A landscape with many peaks, sampled at points; each row gives a point and its height.
From any point a climber steps to the highest of the 4 points nearest to it. It stops when none of these is higher. Distance is the straight distance between rows; heights are no part of it.
k_992 (h 4.51): [124 118 110 148 133 135  90 125 137 151  83  89 101 153 140 112 116 156
 152  89 188 170 114 139 104  92 138 130 111 141  87 112 133 101 119 125
 157 122 154  74 205 141  97 158 144 161 146  94 132 155  84 177 169 127
 111 127 125 167 123 150 128 109  89 179]
k_273 (h 2.68): [186 108 154  95 154 134 122 124 137 192 151 170 131 148 143 128 108 141
  96 188 117  28 151  87 139 125 112  75 159 179 120 109 116 179  87  85
 173 132  90 162 137 122 134  66 127 114 169 134  90 183 210 151 150 107
 156 151 112  83 106  75 149  77 140  99]
k_757 (h 5.61): [ 98 127 129 145 138  94 119 103 109 144 115  77 119 101 131  91 142 157
 131 111 139 156 106 123 107 131 109 109 121 139 110 134 178  70 145 142
 101 130 154 124 123 148 100 128 152 154 130 103 135 127 127 148 149 153
 122 109 102 116 138 144 113 137 152 121]
k_140 (h 5.53): [125  94 119 117 116 116  81  93 158 147 145 145  97 116 109 104 175 168
 154 145 137  64  77 113 125 166  37  78 160 124  93 166 152 136 112 130
 146 119 131 137 162  96 117  77  85 100 210 143 114 103 157 128 153 127
 111 154 140 146 125  86 124 114  82 124]
k_877 (h 6.50): [120 171  90 129 115 175 120 132 144 101 126 150 142 162 116 125 124 147
 126 137 135 181 144 124 175 129 120 148 172 123 166 127  66 115 125 138
  93 111 116 107 146 125 129 175 124 164 121 125 108 106  98  71  89 120
 143 146 150  88 120 139 201 203  82 145]
k_779 (h 5.89): [136 156 159 130 153 116 169 101 126 115 106 190 135 143 111 170  93 117
 107 181  85  69 152  90 143 158 122  73 147 125 123 141 103 113  99 123
 120 120 142 170  83 134 131 131 101  75 165 140 123 128 181 127 131 148
 124 168  99 107  90  96 129 139 113 115]
k_851 (h 2.96): [ 60  99 148 156 109 136  68  91 122 156 139  90 111 184 197 108 116 103
 138 122 121 166 124 173 181  64 195 173  85 128  91 101 155  95 166  92
 145  80 102 137  88 154 118 158 158 145  83  94 127 105 125 131  90 137
  70 117 105 167 149 147  70 110 174 122]
k_397 (h 5.36): [126 109 127 178 103 162 120 158 111 129 100  74 120 143 129 123 116 137
 142 140 193 189 117 142  97 178 130 121 102 104 128 129 122 113 133 125
 137 148 146  82 176 127 117 128 128 149 115 129 147 116  89 153 134 164
 158 122 102 171 145 124 104 109 157 125]
k_382 (h 4.49): [178 184 139 136 164  96 181  69 135 135 137 218 139 124 129 136 109 151
  98 183  73  63 129  88 142 153 175 105 143 137 153 110 117 151  94 161
 142 134  88 134  75 135 176 113 121 130 125 181 122 178 178 118 138 171
 171 145 133 111 132 107 134 125 137 123]
k_474 (h 1.50): [135  92 125 159  74  77 118 174 126 117 144  51 165 113 163 147 110 104
  67  91 144 192 147 170 102 125 161 138 111  99  97  93 165 106 145 155
 143 133 113 119 129  93 158 127 154 155  55 144 153 110 141 145 103 129
 139 110  92 118 174 168  99 112 212 144]
k_555 (h 4.18): [135 139 107 167  82 168  81 187 132 101  87  81 209 136 128 141 117 131
 138 154 122 185 107 189 109 145 158 142 122 107 144 113 131  77 146 119
 122 169  75 121 202 109 113 136 161 180  74 146 202  93  49 126 140 136
 185 106 110 160 181 152 143 152 156 101]
k_692 (h 0.34): [133 112 114 118 137 118 128 220 146 106 133  98 127  75 110 163 138  68
  86 105 161 173 162 186  80  99 181 169 108 102 152  92 131 141 121 132
 104 165  82 112 143 101 150 125 144 103  45 142 137 110 108 168  94 143
 175 103 156 136 130 156 116  95 188 138]
k_291 (h 4.67): [146  97 154  76 172 116 180  58  61 131 147 160  90 114 129 162 131 109
 154 113  86  81 125 113 141 115 113 125 116 157 162 144 146 137 150 107
 111 112 159 196 107 161 131 143  81 106 157  97 100 119 167  86 124 109
  77 112 131  84 125  66 135 137  68 118]
k_783 (h 3.90): [ 98 112 148  94 149  79 114  80 102 141 124 131  80 135 131  90 135 131
 117 117 112 127 128 102  72  91 109 103 143 157 122 110 130 102 159 123
 130  93 145 133  92 154 155 134 102 115 160 118 134 146 172  87 128 174
 122  83 134  95 130 128  99 161 146 149]
k_620 (h 2.31): [131 103 167  93 178  84 139 155 131 141 137 152 131 137 146 138  95  90
  88 129 102  92 134 117 102 131 166 103 153 150  96 131 132 136 113 100
  84 140 124 132  66 123 160  98 130 100 128 143 111 135 168 165 112 137
 156 113 115  66 102 116 110 105 198 145]
k_726 (h 4.48): [167 179 103  77 134 136 137 103 152 144 135 164 144 130 110 109  91 174
 131 174 148  51 177  83 108 155 101 125 157 119 128 147 124 202  60  88
 159 128  97 133 142 112 137 124 109 105 163 161 100 159 161 120 124  92
 104 123 131 122 135 111 154 136  60 130]
k_351 (h 4.17): [130 119 133  75 158  61 116 108 149 175 198 127 105  72 157  90 111  84
  98 102  96 139  90 103 102 122 138  89 122 120  92 145 169 143 115 110
 126 152 144  93 155  92 164 118 170 109 134 131 131 153 127 148 109 138
 174 115 186 128  98 150 120  91 190 170]
k_895 (h 8.41): [142 141  97 142 128 157 132 109 111 104 108 109 130 142 144 125 150 130
 154 137 115 155 102 113 149 159 101 154 145 112 157 104 143  95 144 156
  85 163 113 133 104 129  93 161  88 152  79  86 119  89 128  79 137 144
 112 135 118 109 149 133 151 132 108 106]
k_354 (h 3.80): [128 134  71 134  94 163  79 156 145 108  87  72 208 163 125 117 138 135
 107 154  98 153 122 173 144 152 180 182 130 109 156  64 120  63 142 164
 125 149  75 123 136 111 120 171 162 174  27 136 168 100 112  85 161 137
 132 116  91 146 173 126 158 170 145 114]
k_288 (h 6.41): [135 125 128  74 129 121 142  92 103 107 142 144 123 101 112 135 145 140
 151 118 126  99 143  97 136 127 103 117 139 135 157 137 111 120  99 129
  99  92 135 159  82 126 130 124 120 126 140 139 101 132 149  76 150 138
 107 114 109  95 116 100 158 146  79 131]
k_349 (h 4.06): [145 151  96 116 120 143 118 223 158 187  73 105 138  95 104 138 139 154
 127 121 182 140 127 181  85 180 124 113 111 100 125 181 114 122 136 152
 133 160 142 103 197  70  57 111 150 122 147 173 181 137  67 145 163 122
 195 121 134 211 133 168 132 107 118 113]
k_858 (h 4.92): [145 175 144 102 139 125 159 110 138 117 122 204 142 148 107 171  80 145
 108 190 104  68 176  93 155 136 130  62 169 145 137 141 111 158  57 118
 139 122 118 135 114 144 176 112 105  90 183 153  95 151 175 161 141 145
 118 159 101 129 108  88 131 118 108 110]
k_11 (h 6.73): [ 85 138 125 168 110 176 182 136 146 118 133 165 162 140 132 169 103 161
 110 160 123 126 126 144 154 127 117 146 158 117 147 118  94 178 151 142
  90 111 145 128  95 161 118 157 141 151 134 124 118 130 107  95 155 144
 162 138  89 108 129 129 198 211  86  87]
k_437 (h 2.30): [116  92 143 110 127  56 114 182 135 138 148  77 133 109 194 124 112  74
  88  80 114 191 103 147  98 121 175 118  96 156 133 102 190 123 154 140
 172 115 141 115  78 109 156 136 145 129 102 122 142 140 159 165  83 149
 132 118 181 135 128 172  85  88 209 156]
k_129 (h 4.57): [146 122 110 157 109 163 121 228 122 129  58  84 163  82 110 135 135 142
 138 124 171 162 137 174  93 152 168 148 109  92 133 116 121 134 153 145
 141 138 120  96 207  89 112 106 171 162 106 134 180 125  59 158 150 143
 176 117 118 215 163 177 112 104 120 129]
k_363 (h 4.53): [142 113 114 148 161 143 111 155 148 142  95 122 134 111 155 132 115 133
 132  57 197 189 120 129  49 126 141 147  79  91  98 154 134 139 154 121
 164 134 163  95 198 143 118 161 155 146 136 120 157 131  71 201 137 104
 141 119 125 200 102 179 100  66 129 153]
k_649 (h 6.34): [137 144 113 104 126 102 153 128 129 121 106 118 113 107  76 103 155 137
 141 131 116 153 123 133 133 168  82 135 140 115 136 125  96  93  98 146
 140 110 141  81 161 126 108 122 156 145 136 162  99 124 130 126 147 137
 160 142 136 131 150 125 108 132 120 115]
k_216 (h 3.35): [140 103 138 109 111 138 161  74  71 132 171  96 118 112 110 121 153 109
 164 113  89 122  92 117 134 124 112 129  67 171 157 162 170 110 164 115
  82 149 128 196 103 154 110 138  86 104 137  85 109  82 177  72 130 103
 106 129 130  87 133 127 140 137 102  85]
k_840 (h 5.99): [124 101 182 112 156  90 160  58  94 136 118 128  91 108 124 164 149  81
  99 135  69 111 140 101  94 114 138 122 133 125 138 153 137 101 176 122
 129 104 155 187  88 162 143 144 102 117 133 118 112 115 143  98 156 131
  91 106 120  70 146 123 119 158 117 101]
k_17 (h 7.03): [108 180 126 126  96 153 137  80 125  99 149 181 134 110 118  98 169 126
 166 146  95  65 113 124 200 122  37 113 119 155  95 162 151 155  96 144
 104 101 117 168 131 118 110 109  64  90 174 104 124 114 113  78 115  90
  89 160 175 105 138  99 138 126  36 129]
k_76 (h 3.61): [120 104 134 120 128 107 139 131  82 132 124  78 110 104 131 128 125 132
  82  92 139 159 121 131  57 135 138 147 144 171 153  98 124  98 151 119
 126 123 131 109 117 151 140 134 137 136  47 125 107 131 137 106 114 167
 108 134 106 113 152 113 104 139 178 176]
k_766 (h 4.69): [132 114  99 136 120 151 141  72  98 109  94 148 122 178 127 188 122 151
 103 132 122  99 158 151 144 127 165 142 155 138 166 114  90  97 158 140
  82  99 134 158  75 115 136 156 114 174  87 166 109 112 156  45 116 147
 125 160 107  59 109 136 128 201 130  94]
k_443 (h 1.70): [118 110 121 125 127  89 137 184 134 117 140  95 138 133 143 107 123  77
  60  88 146 172 144 159  61 111 180 121 143 135 151 123 144 147 155 106
 122 102 115 136  88 101 165 132 148 129  75 153 135 123 129 137 121 162
 155 100 124  99 112 155 110 132 209 153]
k_927 (h 4.09): [146 193 141 117 114 176 125 102 154 107 151 193 124 132  80 102  73 178
 103 162 153  40 190  70 149 131  65 117 151 147  68 126  81 193  66 116
 168 114  88  92 135  76 119 164 127  90 159 180 116 142 137 132 101  96
 109 102 160 141 128 131 162 117  81 126]
k_74 (h 7.05): [137 172 157 156  72 150  94  86 142  88 142 176 145 107 100  74 143 165
 154 152 101  48 137 104 169 156  38 113 171 133  80 153 130 169 115 153
 130 124 151 101 147 101 128 113 117 110 204 142 143 106 109 113 113  94
 105 163 187 122 130 114 148 120  51 121]
k_993 (h 7.22): [130 154 120 124 121 167 168  98 117 103 129 181 141 137 126 180 108 163
 140 135 109 104 163 131 164 153 129 100 112 109 134 100  82 118  89 145
  98 103 156 174  76 170 126 135 107 121 169 124 119 111 128  99 141 143
 150 118  83  81 122  99 183 177  96  82]
k_916 (h 4.95): [148 131 137 167 118 147 110 150 166 161  78 100 105 104 130 110  93 157
 147 123 189 140 132 135 100 170 128 127 116 112  83 142 121 133 127 125
 152 136 141  73 236 111 101  94 140 100 163 109 133 158  83 192 119 106
 133 138 118 212  94 140  91 113 117 167]
k_200 (h 6.86): [135 115  86 167 115 168 104 137 138 121  81 102 121 142  92 107 140 178
 153 179 102 141 104 102 157 158  69 137 148  75 122 142 137 103 115 137
 135 130 167 125 150 118 100 137 106 168 181 114 143 101 105 134 156 129
 135 146 135 163 122 159 135 142  98 105]
k_215 (h 4.59): [151 105 116 152 136 178 113 171 125 143  96 107 173 163 120 152 118 167
 143 141 186 181 129 160  89 114 151 156 103 138  99 117 126 124 137 110
 126 158 102 114 213 133 106 125 180 149 102 122 179 113  30 179 158 134
 129  99  65 198 116 142 127 105 148 124]
k_742 (h 7.66): [ 90 148 126 157  94 168 147 133 118  91 148 169 122 111 138  64 193 133
 189 134 111  45 125  98 220 136  60 117 137 138 138 121 115 159 108 140
  86 123 134 193 119 105  93 140 109 117 191 116 172 143 112  84 125  83
 127 154 193  97 129 110 185 147  62 138]
k_584 (h 3.62): [ 93 126 130 126 149  77 110 141 129 170 143 117 140  75 137 100 147 145
 127 109 142 142 111 131  98 162 107  94  99 120  83 120 131 121 145 129
 156 130 127 119 167  99 135  90 144 140 162 142 147 151 137 184 111  92
 172 134 116 158 103 137  91 107 151 135]
k_346 (h 6.96): [ 55 149  99 128  85 151 174 130 124 118 167 201 162 139 133 102 185 113
 207 118 120  91 102 113 213 101  46 108 107 137 131 145 119 164 117 117
  79 129 152 186 120 120 116 134  86  92 175 120 136 132 123  81 126  83
 102 156 195  70 127  95 155 116  66 165]
k_539 (h 5.94): [124 165 146 104 115  99 158  97 124 113 157 183 128 132  93 115 181 107
 205  84  85  87 130  96 190 101  74 119 146 139 140 159 132 133 124 149
 129  98 129 214  88 133 113 131  93  82 176  96 133 124 148  61 163 121
  70 121 164  75 138  96 146 102  53 153]
k_234 (h 5.41): [128  80 114 182  71 144  84 122  94 121 125  64 108 169 107 126 152 115
 164 143 146 166  80 150 167 116 115 153 112 122 140 124 163  66 166 144
 121 159 116 110 118 136 115 134 112 147  64  58 129 117 101 135 140 116
 106 118  84 143 196 126 111 138 162 101]
k_665 (h 3.68): [111  82 149 122 145 123  81  87 130 124 136  92  98 156 161 120 133 135
 125  94 119 202 129 136 125  96 166 138  66 112  86 131 139  90 151  95
 151  77 169  97 159 142 105 167 142 151 140  77 174 128  79 188 141 122
 101 101 120 136 111 133 107  95 132 149]
k_538 (h 8.76): [137  94 112 122 137 101 111  98  68 143 125 122 100 112 110 126 156 124
 143 113 124 122 109 138 127 111 107 157 123 151 162 136 127  97 156 160
  97 123 133 158 100 171 124 142 131 129  88 129  97  98 131  73 130 144
  92 138 101  93 168 136 100 169 110 110]
k_70 (h 2.15): [155 133 168 163 129  76 100 177 161 133 163 121 144 100 147 150 113  35
 117  78 119 193 128 137  78 129 176 177  64  81  91 144 164 139 120 143
 179 130  97  79 140 111 158 118 158 177 112  71 153 123 109 184 107 101
 163  77 196 155 130 177  94  59 181 141]
k_43 (h 4.29): [141 117 155  92 174 109 114 114 136 181 132 154  97  99 132  97 141 159
 124 130  92  93 139  98 105  95 107  86 167 150  96 173 100 128 140 101
 159 113 106 138 135 112 171 137 120  94 155 152 104 147 162 110 145 123
 112  88 113 109 139 105 121  58 139 129]
k_459 (h 4.23): [150 171 108  77 155 126 151 190 174 144  97 158 149  91  57 139 114 115
 101 157 163 110 158 132 111 131 150 105 158 101 152 171  86 164 108 118
 123 168 116  97 158 108 140  94 156 104 117 182 119 143 111 164 121 137
 168 128 136 165 104 140 140 107 146 110]
k_924 (h 2.33): [154 172  94 133 142 157 150 127 153 161 164 201 168 130 119 133  82 126
 107 186 102  63 124  68 186 159 151  95 135 144 146 128 122 175  71 129
 182 156 115  82 120  92 128  70 142  60 159 180 108 133 159 154 127 128
 177 167 139 126 159 106 177 107 116  78]
k_937 (h 6.84): [ 68 151 110 144  78 219 160 128 128 109 188 198 137 114 143 111 155 139
 163 132 156 135 128 119 208  95 143 133 160 117 159 120  84 191 130 137
  77 144 138 143  62 147  99 158 128 154 146  72 111 152  97  86  80  97
  91 135 128  90 140 102 227 174  66 134]
k_517 (h 3.25): [157 138 128  85 163 139 171 106 111 144 139 182 146 121 106 140  97 101
  89 179 127  65 109 101 140 133 182  91 117 148 134 125 113 111  64  92
 135 199 130 134 121 115 167  74 174 110 145 179 113 156 177 166 137 143
 181 163 130  95 118 113 137  98 163 124]
k_233 (h 1.31): [168 142 128  91 139 100 119 195 138 122 142 144 159  72 118 119 109  84
 117  59 160 175 135 154  71 150 149 140 142 116 121 135 131 165 100 158
 147 156 133 103 130  89 145  82 158 128  79 145 160 148 105 158  86 155
 169 130 146 148 124 175 101  71 172 158]
k_898 (h 6.74): [102 102 106 191 102 147 103 151 108 131 125  86 145 186 140 145 133 149
 145 144 113 193  96 148 156 150 137 162 141 128 128 120 151  74 181 164
 128 142 100 107 112 158  94 113 139 169  87 103 129 100  92 140 151 123
 145 153  94 139 146 129 113 130 159 122]
k_631 (h 4.54): [107 116 156  88 160  69  90 140 160 148 158 112 116 100 205 143 113 131
 123 108 130 159 108 107 108 124 134  97  94 143  74 141 163 118 136  82
 153  84 185 109 168 144 159  99 146 134 165 112 159 147 115 156 112 132
 158 115 166 176 108 146  91  94 160 141]
k_644 (h 2.75): [ 92  81 145 169 111 153  87 153 149 118  81  51 115 158 162 137 114 119
 132 104 135 192 119 149 107  93 157 147  74 121  89 103 167 102 156 114
 153  89 138  96 143 137 141 121 142 184 100  67 157 124  86 174 137 122
  89  87  82 156 164 151 103  88 169 144]
k_787 (h 2.50): [129 100 102 137 103 132 140 175 138  79  95  75 170 126 118 130 137 117
 110  92 116 171 131 169  67 131 169 144 136 147 132  75 106 106 147 141
 143 160  95 117 136 107 151 146 123 142  61 159 115 111 116 107 116 129
 152 116 122 138 158 130  99 131 184 157]
k_776 (h 4.94): [132 145 152 103 168 112 128  65 117 129 148 137 125 115 119 107 126 150
 130 179 124  52 152  72 103 141  52  84 165 170 108 135 139 162  88 121
 153  91 127 123 159 125 143 112 103 110 178 120  90 143 177 106 128  93
  83 128 124 124 118 112 128  91  83 156]
k_820 (h 3.75): [134 133 157 146 160 121 104 162 146 147 141 107 167  98 121 169 102 126
 103  79 189 189 133 140  94 107 163 121  67 109  97 158 160 151 132 112
 154 111 171  62 170 105 126 137 172 153 133 110 193 132 105 211  94  95
 169 106 136 188 100 165 101  80 175 132]
k_329 (h 3.70): [ 89  94 160 166  90 154  56 107 122 145 142  78 109 172 187 153 111  84
 139 102  92 164  53 178 165  69 141 158  82 148 132  66 162  71 160 104
 162 114 121 125  88 162 121 144  99 155  74  65 121 105 134 154 124 146
  61 125  67 146 122 138  79 142 170 118]
k_203 (h 1.25): [141 107 159 116 186  79 115 191 138 134 179 155 117 117 138 154  75  19
  92 105 134 156 137 169  58 103 176 167 171 105 141 144 125 166 133 125
 111 152 135 123 101 103 148  96 137 120  95 144 164 118  89 168  98 158
 167 119 161 123 119 154  91 111 174 145]
k_815 (h 7.97): [141 142 133 127 117 148 166 116 100  81 118 169 151 141 147 161 123  87
 135 153 122  95 142 136 221 116 138 137  99 120 139  97  96 101 135 107
  88 130 148 173  94 170 148 156  93  96 140 100 116 106 158  59 116 139
  88 159  89  97 133 117 184 212 115  47]
k_308 (h 4.10): [115 130 151 112 188 104 102 131 196 147 112 113 115  88 174 126 115 137
 124  67 175 148 123 129  99 100 148 125  73  92  55 165 128 161 133  73
 164 103 167  57 189 110 104 130 147 154 179 118 158 162 121 199 115  83
 121 119 145 190  99 149  82  84 106 161]
k_902 (h 4.84): [110 122 109 147 154 143 144 109  82 126 135 131  79 136 106 107 184 147
 224 105 112 127 101 121 150 163  85 138  85 118 140 154 174 101 123 128
  97 109 141 147 129 118 119 115 112 122 134  72 108 111 127 107 150 108
 118 155 156  94 146 115 123 116 106  96]
k_598 (h 1.48): [139 120 121 151  74 145 105 179 143 124 126  47 155 142 164 148 152  56
  61  90 136 188  92 174  87 114 178 139 159 153 149  55 139 116 159 149
 157 141  72 134 159  93 140 161 104 148  44 154 134 106 140 121 102 108
 120 115  92 151 137 132  56 146 157 152]
k_731 (h 3.76): [133 164 145 107 142 139 151 122 124 158 134 157 111 130 118 145  90 137
 112 152 114  75 158  88 122 121 130 104 141 146 130 139 129 150 129  80
 151 152 118 134 116 117 147  90 134 102 165 179  84 185 164 182 151 147
 152 145 111 144  84  99 156  62 146 135]
k_652 (h 1.65): [131 104 123 147 107 137 103 161 126 124 120  51 158 154 139 123 143  97
  68  93 142 190 124 188  95 130 175 165 137 133 141  92 147 125 150 122
 127 110  88 158 115 104 177 151 139 121  53 133 132  96 163 106  92 113
 135 118  99 153 118 161  80 141 186 159]
k_523 (h 2.61): [138 116 137 114 126  95 132 122 141 122 129 108 159 129 127 152 135 130
  75 116 155 111 150 162 123 129 182 143 157 139 128 117 123 131 151 112
  90 134 118 147 101 121 169 103 149 135  87 187 103 123 175 156 129 143
 154 129 116  93 108 148  85 165 200 130]
k_921 (h 3.97): [155 103 167 116 159  90 153  73 109 168 133 162 125 131 152 162 113 123
  98 180  88  85 156  98 132 143 165 102 161 169 107 120 157 143 121 121
 118 117 120 160 100 152 150  97 114 141 129 163  70 140 188 144 167 127
 132 127 113  88 136  88 101 120 127 124]
k_694 (h 6.58): [124 141 132 121 114 168 168 112 153 120 162 182 150 141 105 137  93 159
 119 164 180  93 161 112 175 135 129 118 141 104 141 126  69 172  90 118
 130 120 156 140 116 149 149 149 122 125 207 157 119 177 102 112  99 156
 113 148 127 140  90 119 210 177  81 113]
k_30 (h 3.50): [158  92 144 115 135  83 156  78 117 128 113 141 104 118 150 165 127 110
  80 132 132  61 134 152 151 130 117 142 136 163 139 108 101 107 140 126
  84 109 139 179  54 156 159 114 132 116 118 160  81 136 183 106 148 148
 128 149 117 100 109 108  91 178 172 114]
k_508 (h 5.23): [159 137 119 114 129 120 131 116 103 125 124 120 119 125 118 119 143 157
 154  91 112 109 132 141 166 122  65 128 137 124 134 152 172  86 133 149
 139 115 136 126 125 130 108 136 121 120 165 119 115 130 121  86 145 110
 116 171 145 134 145 117 136 123  75 127]
k_687 (h 8.42): [ 69 110 137 135 136  54 127  84 103 173 145 111 101 129 164 108 177  94
 144 105  89 126  64 129 128 111 145 139  79 144 111 130 174  91 189 134
 134  93 141 141  99 154 117 143 136 122 109  93 120  86 175 109 132 120
 145 143 132 100 142 120 116 137 148  66]
k_409 (h 5.96): [137 158 148 122 137 154 158 129 184 137 134 164 160 115  50 155 123 156
 115 164 126  75 166  89 150 125 133  93 194  95 137 181  90 172  92 102
 136 106 137  88 136 149 142 134 136  90 173 197 112 154 115 104 117 152
 139 116 126 166  81 110 194 142  71 129]
k_360 (h 5.22): [165 154 148  87 139  90 141 111 112 125 131 137 108  99 104  96 161 154
 126 120 133 113 145  78  90 152  92 103 162 132 140 143 121 140 127 127
 144 125 130 102 147 115 151  98 107 102 150 160 103 148 146 124 123 141
 117 107 119 102 105  98 132 124 103 135]
k_407 (h 0.63): [141  99 129 138 122 140 110 212 155 129 137  59 166 135 156 142 107  64
  53  86 179 199 152 183  74 103 211 164 120 129 175  94 118 185 138 142
 153 124  63 140 122  81 180 123 144 131  54 153 126 119 116 168  80 149
 140 100 159 162 134 162 105  95 185 163]
k_702 (h 3.89): [111 119 153 144 157  70 121 147 164 123 140 134 113 118 166 160 135  87
 124 103 107 193 115  91 123 139 179 115  56 115  77 130 152 118 138 110
 156  94 157  61 126 115 153 127 150  98 155 116 153 135 134 186 111 132
 131 115 186 144 133 177 103  77 200 135]
k_255 (h 5.21): [100 146 108 166 130 204 142 128 120 102 129 144 104 181 118 114 123 158
 203 168 115 151 129 115 176 105  53 156 116 107 163 162 148 140  97 132
 106 161 139 146 116 140  88 137 104 139 123  51 136 122  75 114 122  99
 101 133 181 172 131 127 132 116  91 134]
k_782 (h 3.74): [184 133 173 132 119  78 190  98  92 138 153 186 109 115 127 145 100 136
 100 190  90  77 175 102 174 141 192 138 116 177 172  69  91 134 125 139
 116 131 113 175  61 178 137 118 119  93 118 163 129 132 194 104 133 110
 144 149 124  68 134  88 120 190 150  83]
k_994 (h 5.27): [128 131 131 104 142 126 125  89 131  77 110 164 134 136 109 160 164 138
 112 151 122 108 145 118 106 127 140 144 166 110 164 116 102 117 136 138
 109 124 146 128  93 144 146 129 146 143 127 170  98 139 161 102 118 187
 118 144 104  69 108 120 135 161 108 126]
k_602 (h 5.20): [121 127  87 167 131 134 131 144 175 140 117 129  78 117  81  79 126 188
 141 163 159  87 116 118 110 164  68 113 139 129  71 160 127 138 121 118
 153 139 160 107 202  97 108  85  97  75 177 186 162 156 117 141 140 114
 122 164 130 162 131 140  99 138  82 149]
k_723 (h 7.17): [128 126  93 170 102 163 120 150 141 105  78 101 126 171  94 153 116 160
 185 167 107 164 125 168 187 154 131 149 140 112 129  98 147  90 148 141
 123 186  88  95 130 136  82 153 118 177  83  93 160  74  51 131 141 124
 110 114 107 162 122 134 160 155 135 105]
k_946 (h 5.30): [123 157 139  83 139 122 159 146 123 125 112 133 142 148  90 178 120 141
  78 137 152 119 147 119  98 117 164 112 157 134 123 162  84 132 102 113
 104 129 116 109 118 132 122 145 134 126 103 180 108 164 118 121 161 169
 170 127 114 128  96 127 168 138 134 150]
k_807 (h 5.16): [124 170 143  94 109 152 171 103 122 101 151 198 135 101 135 136 122 133
 131 166 113  70 159 119 134 165  92 106 169 162 169 133 117 184  94 144
 159  96 126 157 105 151 105 123  75  96 190 141 116 128 139  91 104 124
  76 132 125  78 130  91 166 152  69 118]
k_974 (h 0.80): [106  72 133 122 107 122 135 105 117 119 120  47 122 165 159  95 124 129
  71  96  90 159 117 168 115  69 164 153 151 135 150  93  97 147 180 158
 144 114  84 158 108 114 165 148 105 142  84 148  90 105 164 128 117 136
 120 137  96 117 145 127 103 150 179 149]
k_309 (h 6.12): [135  91 124 145 160 152 113  97 101 119 125 148  99 158 107 102 150 155
 177 153 124 137 106 112 125 131  53 122 133 133 125 150 170 145 106 139
 122 130 145 115 139 133  74 107  89  97 199  97 115 129 108 116 153 130
 111 132 155 159 135 118 111 121  83 122]
k_179 (h 5.88): [ 94  80 147 114 144  42 133  84 117 172 171 121  97 107 206 126 119 119
 128 107  75 167 109 142 104  91 141 100 106 130  88 136 176 111 129 117
 157 107 184 108 127 142 155 107 152 118 150 100 135 136 165 120 125 119
 133 127 141 136 141 154 100 122 160 117]
k_35 (h 7.48): [115 150 108 129 133 140 109 153 125 102  81 114 145 140 110 111 128 141
 134 124 141 145 130 137 120 138 105 130 134 103 173 122 127  89 130 155
 118 131 134 125  98 146 111 173 145 173  61 123 112  95 141  91 137 135
 109 121 122 106 153 121 150 159 133 132]
k_599 (h 4.05): [117 127  79 153  72 151  63 133 151 148  70  68  88 160 128  61 145 141
 180  85 163 164 109  95 127 103 107 171  86 120 101 128 150 106  76 128
 122 155 131  73 199 151  59 124 138 159 115  67 143 136 108 180 145  81
 109 121 119 163 137 154 124 133  96 168]
k_33 (h 6.17): [136 161 103 109 115 160 148 127 154 108 120 135 127 136  83 109 119 165
 134 112 153 104 136 106 118 111 109 147 176  98 176 163  86 124  94 149
 130 151 125  95 126 140 128 163 149 124 139 178 131 116 129 128 119 136
 151 138 167 112 134 111 186 162  93 113]
k_530 (h 4.27): [191 131 128 125 111 112 159  98  88 109 126 171 150 138 147 144 135 130
  57 133 143  77 145 140 152 148 178 143  89 168 170  80  82 133 110 174
 124 109 113 195  84 147 140 144 115 105 111 214 114  84 180  85 125 166
 102 172 158 106 112 133 131 166 148  70]
k_945 (h 4.66): [123 127  86 168  77 135 118 185 125 103  89  68 147 114 100 148 135 125
 134 125 181 182 117 183  79 153 176 149  91  87 123 110 122 105 158 143
 145 172 119 116 174 150 108 116 164 172  97 121 156 124  82 142 155 135
 174 123 107 174 157 145 130 100 157 126]
k_290 (h 3.98): [132 102 190  82 167  91 142  60 103 144 143 133  59  98 163 129 138 101
 165 163  96  81 149 103 101 101  96 120 114 155 131 125 139 156 181  92
 158 105 129 188 103 153 141 111  85  88 172 101 114 152 173  83 126 126
  97  83 121  95 116  82 130 106  81 153]
k_985 (h 5.46): [124 143 121 155 116 120 110 104 130 145 143 145 109 121  99 110 152 157
 178 140 129  74 137 118 148 171  66 108 149 116 129 181 149 121 117 154
 117 133 139 129 163 103  90 102 130 111 198 163 121 124 130 165 129 151
 124 163 125 163 117 121 136 142 125 120]
k_811 (h 3.82): [133 113 131 143 137 156  58 146 131  99  90  74 132 180 132  97 103 177
 176 100 159 174 101 139 136  97 138 164 115 113 125 136 147 119 152 123
 126 149  98  98 184 171  91 158 153 182  74  76 162 114  70 164 159  96
  80  93  77 157 135 147 145 128 111 144]
k_333 (h 7.12): [ 78 171  86 153 106 142 131 180 141  96 177 161 111 133 106 102 152 119
 189 138 111 105 120 137 198 132  73 119 132 126 140 123 101 125 113 144
  56 149 137 155  95 129 103 161 107 166 147  60 135 161 117  95 118  89
 113 128 169 104 140 134 167 154  58 132]
k_619 (h 7.24): [130 159 114 121 115 189 175 109 104 102 166 175 135 132 117 145 171  95
 186 138  96 112 138 119 176  98 111 145 127 131 169 139  82 147 129 144
  78 146 136 190  78 148 134 148 130 113 135  80 103 147 145  46 116 117
  91 138 126  73 106  86 174 166  93 118]
k_778 (h 2.62): [117 117 140  94 177  85 127 199 131 136 159 117 130  79 131  99  94 104
  78  84 102 156 132 137  71 109 157 127 156 116 114 139 128 148 154 103
 101 124 144 117 115 111 147 105 140 100  94 123 133 143 120 146 110 132
 150 107 180 114 109 137  94  84 182 162]
k_81 (h 5.93): [117 144  87 147 137 196 109  95 114 120  98  97  88 201 159 127 129 137
 176 135 144 162  94  92 191 141  88 160 139  97 155 131 116 122 116 149
 123 177 129 128 151 156  76 169 111 151 112  60 130 110  48 138 144 100
  89 115 143 153 107 129 118 164 102 128]

Where does a climber stop that starts at each point below?
k_782: k_815
k_233: k_538
k_517: k_815
k_203: k_538
k_924: k_815
k_437: k_538
k_273: k_815
